The views of a scene show one set of named points, each view turned or mirrored, and shifted as a whole, with a little noise and some points left out.

Scene 1
View 1
<258>: [  0  -2  55 -18  25  10  -7 -16 -24  45  -5   1  11 -11  45 -22  24  -9
  32  10  -6  -2]
<244>: [  8  -1  26 -31 -10  -4 -36 -10 -31  38  18   5   9 -14  12  12  27  -1
  17   0   8  27]
<11>: [  0 -19  22 -60   5 -15 -42  18 -42  26  24  15   2 -13  13   6  16  15
  15  22 -35  36]
<178>: [ 12  28  30 -40 -47  27 -30 -40 -14  79  -8 -20  31 -20  15  25  39 -28
  50 -40  63  15]
<177>: [  2   1  33 -52 -10   7 -31  -6 -32  49   7   1  15 -15  19   7  24  -5
  33  -1   1  20]
<166>: [  2  15  57 -35   0  32  -3 -29 -16  73 -22 -15  25 -16  46 -14  31 -29
  58 -14  24 -12]
<116>: [ -7  -8  66 -27  42  14   4  -9 -26  45 -11   2  10 -12  59 -36  20 -10
  40  22 -27 -11]
<223>: [ -8  -7  61 -35  37  11  -3  -4 -29  45  -9   2  11 -14  52 -31  19  -7
  40  20 -28  -7]
<139>: [  5  -8  10 -76 -29  -8 -57  11 -41  38  25   9   9 -17  -7  29  21   8
  22   2  -9  46]
<254>: [ -7 -14  53 -53  30   6 -12   8 -35  41  -1   7   9 -12  43 -24  16   0
  38  24 -37   3]
<228>: [ -4 -20  49 -21  41  -9 -14   6 -36  24  11  15   0  -9  41 -26  16   9
  15  34 -41   7]
<23>: [ 19   3   9  -5 -32 -17 -53 -22 -30  29  36  10   6 -14  -8  37  33   5
  -8  -9  30  47]
<236>: [-11 -15  49 -77  25  10 -14  17 -38  47  -5   5  11 -14  40 -23  11  -1
  48  24 -45   3]
<92>: [  6 -16  35   1  22 -22 -29  -5 -35  16  28  17  -5  -9  23  -3  23  13
  -6  23 -19  25]
<191>: [  2 -22  22 -45   9 -21 -42  16 -43  18  30  20  -2 -12  10   6  17  19
   5  25 -34  38]
<233>: [ 10  -4  42  26  19 -13 -21 -25 -25  22  20  12   0  -8  30  -6  29   1
  -4  14   4  17]
View 2
<92>: [-31   2   6  28  33  10  20 -13  20 -54 -35   3  -1 -17  -7  31 -30 -48
  21  -5  17 -10]
<178>: [ -13    9  -25  -49   32   -9  -34   28  -24 -100   34   22   40   18
   33   44  -17   50   34   16   -7    4]
<166>: [  1 -14 -43 -20  42  -1   4  21 -21 -49  45   3  15 -19   3  24 -31  48
  37   4  -8   1]
<228>: [-21  -4 -13  38  34   5  39  -2  17 -27 -14   1 -24 -40 -22  16 -35 -31
  18  -6  18   2]
<236>: [-16  13 -35  32  23 -16  33  24  10 -28  11  18 -47 -39 -19  14 -28  12
  13   6  20  26]
<223>: [ -7 -11 -34  22  37   2  34   9   2 -21  17   0 -22 -42 -20  13 -37   8
  25  -3   7   4]
<116>: [ -5 -20 -35  22  40   7  37   6  -1 -14  19  -7 -18 -45 -21  12 -39   6
  29  -5   5   0]
<244>: [-30  15  -5   0  27  -3  -2   8   8 -79 -14  17   8   0  10  36 -20 -11
  21   6  13   4]
<254>: [-16   3 -31  29  31  -6  32  15  10 -29   7  10 -32 -38 -19  13 -31   1
  19   0  16  16]
<139>: [-43  47  -1   8  11 -22  -9  23  19 -95 -24  39 -17   5  14  38  -8  -9
   6  14  28  27]
<177>: [-23  18 -18   0  25  -9   1  18   4 -70   4  20  -3  -8   6  31 -20  10
  19   8  12  13]
<191>: [-43  25   9  35  22  -3  19  -3  31 -64 -44  19 -20 -15  -6  29 -22 -51
   9   3  28  10]
<258>: [ -9 -14 -26   8  40   5  21   5  -3 -36  14  -2   1 -29 -10  22 -36   5
  30  -1   4  -3]
<233>: [-23 -15   3   8  43  21  14 -18   9 -56 -20 -10  24 -13  -1  35 -35 -37
  31  -8   6 -23]
<11>: [-39  32  -4  31  18 -13  14  11  26 -65 -29  26 -30 -16  -4  27 -19 -28
   7   6  28  20]
View 3
<178>: [ 18 -57 -58 -43 -41  19  43 -10  12  -9 -48  22 -16  -9 -37  45  11 -48
   4  26  46  59]
<191>: [-35 -41 -24  41 -16  42 -13  -8   8   0  28  24  24  11 -12   5 -37   4
  28 -17  37 -20]
<23>: [ -8 -63 -15  26 -34  35  13 -10  20 -15 -15  25  29  33 -18  29 -31 -17
  56  26  33  19]
<223>: [-35 -39 -52  13 -19  21 -13   9  27  -4  38   6  12   3 -26  -8  10 -29
 -56 -43  58  14]
<228>: [-43 -40 -32  41 -16  27 -24   8  30  -6  48  10  30  19 -20 -11 -10 -12
 -24 -39  53  -3]
<177>: [-15 -41 -46  -1 -24  32   9  -7   7  -2   1  22   1  -5 -25  18 -12 -21
   2  -8  44  14]
<139>: [-17 -39 -38   7 -21  46  10 -22 -15   5  -2  35  -1  -9 -16  26 -40  -1
  47   1  30 -12]
<254>: [-37 -33 -48  16 -15  28 -14   3  15   2  40  12   9  -4 -22  -5  -2 -16
 -38 -43  53  -1]
<233>: [-20 -61 -19  32 -31  24  -1   6  43 -20  11  10  39  40 -22  10  -8 -26
   3   2  46  28]
<166>: [ -6 -46 -69 -33 -29  10  15   5  23  -6  -3   8 -12 -10 -38  16  29 -50
 -61 -18  59  51]
<258>: [-25 -48 -44  10 -25  19  -5   9  35 -11  21   7  16  13 -28   1   7 -33
 -40 -24  57  28]
<236>: [-38 -27 -58   7 -11  33 -15  -1   1   7  42  15   0 -18 -22  -5  -6 -11
 -39 -49  51 -11]
<244>: [-14 -52 -34  14 -27  32   8  -8  15  -7  -2  22  14  13 -22  20 -17 -18
  18   4  41  16]
<116>: [-34 -41 -49  15 -18  18 -15  12  34  -6  39   2  16   7 -28 -10  14 -31
 -65 -44  60  19]
<11>: [-33 -35 -33  31 -15  42 -10 -10  -1   3  27  25  15   1 -14   6 -35   3
  23 -20  38 -21]
<92>: [-33 -53 -14  48 -23  33 -16   5  35 -14  27  14  41  36 -16   1 -24 -11
  12 -11  43   5]
View 4
<23>: [-22 -19  36   3   9  34  -9 -23  28 -26  29   5   0   2   5  37  83  12
 -19  57  -6  51]
<223>: [  5 -10  19  -5  -6  -4 -27   1  -4  -9 -17 -19  40  18  18  -4 -13 -10
 -17  34  35 -30]
<166>: [  6  -3  15  -5  22 -13 -16 -21  16 -39  -5 -57  55 -32  23  21  11 -28
  -2  34  10 -32]
<244>: [-10 -18  34   8   5  25  -7 -19  22 -22  13 -13  11   4  10  26  46  -2
 -13  48   5  20]
<177>: [ -3 -19  40  15   6  24   0 -21  25 -22   4 -27  19   4  13  23  24 -13
  -6  43   8   4]
<139>: [ -9 -30  61  36  -5  57  18 -28  40 -14  10 -19 -10  28   5  28  36 -10
  -4  52   2  33]
<228>: [ -2 -16  23  -5 -19   9 -33   9 -11   4 -12   9  22  43  11 -13  -6   6
 -28  40  43 -10]
<233>: [-17  -6  10 -23   4  -1 -40  -1  -5 -18  15  17  25   7  12  16  55  19
 -33  48  17  20]
<258>: [ -2  -7  15 -10   3  -6 -29  -4   0 -19  -5 -18  40   1  16   7  11  -7
 -17  37  24 -17]
<92>: [-16 -16  24  -8 -11  17 -31   1   0  -4  10  25   9  32   7   8  42  20
 -32  49  22  25]
<178>: [ -4  -7  30   8  37   9   9 -45  46 -56  17 -68  38 -55  19  51  54 -29
  11  44 -20   1]
<236>: [  8 -22  42  19 -15  22  -8  -6   7  -2 -21 -24  25  37  13  -8 -28 -18
 -10  34  36 -26]
<191>: [-13 -28  47  18 -19  44  -9  -7  12   2   6  16  -7  50   4   9  29   9
 -24  50  21  30]
<11>: [ -8 -30  51  24 -17  46  -3 -11  18   0   2   1  -5  48   5   9  18   2
 -16  47  21  21]
View 5
<139>: [ 57  13 -23 -28  33 -10 -26  -2  12 -29 -11  -8 -23   1 -22 -58   1 -19
 -44  10  44 -21]
<92>: [ 20  29  24   1  37 -43  22  11 -25 -15  23  43  -5  39 -21 -40  13   1
 -26  10  72   2]
<236>: [ -1  -8  22 -14  -7 -14 -26  17 -11   2  -9  -2  25  57 -29 -39  51   0
   3  12  70  -6]
<178>: [ 50  64 -24 -15  27  44 -35 -32  12  13  11  -5 -18  44  -4 -57 -24 -19
 -15 -19 -39  -4]
<116>: [-11  21  34  -1  -5  -5 -11   9 -23  20  13  20  31  82 -20 -34  40   7
  16   1  46   7]
<11>: [ 31   1   4 -16  25 -34  -9  13  -5 -25  -4   9  -4  18 -26 -47  23  -7
 -31  15  80 -15]
<258>: [  4  32  25   0   9  -4  -8   2 -19  13  16  24  15  67 -17 -39  22   1
   5  -3  32   5]
<177>: [ 32  24  -2 -16  19   2 -21  -4  -1  -5   1   2  -4  38 -19 -50   8 -10
 -18   1  30  -8]
<254>: [  2   4  24  -9   0 -13 -17  13 -15   4  -1   8  22  62 -24 -40  41   0
   3   9  61  -3]
<23>: [ 53  50  -7  -7  59 -26  15  -7  -8 -27  22  34 -32   9 -14 -52 -21 -12
 -48   2  35  -5]
<191>: [ 30   5  10 -12  32 -42   2  16 -11 -29   1  22  -8  17 -27 -48  21  -6
 -35  16  87 -10]
<228>: [ -1  12  33  -1  13 -35   5  18 -25  -4  13  29  18  59 -25 -36  38   5
  -6  10  78   2]
<244>: [ 37  36  -1 -10  32 -13  -5  -5  -5 -12  12  18 -13  30 -16 -51  -1 -10
 -28   3  36  -5]
<233>: [ 15  52  26   8  39 -30  25   2 -29  -4  36  54  -5  52 -14 -39   3   3
 -18  -1  43   9]

Which points are out of place in each view (at most two, in the order of its rows)? Write none if all are in place.
view 1 | <23>
view 2 | <191>
view 3 | <233>, <166>
view 4 | <228>
view 5 | <139>, <236>
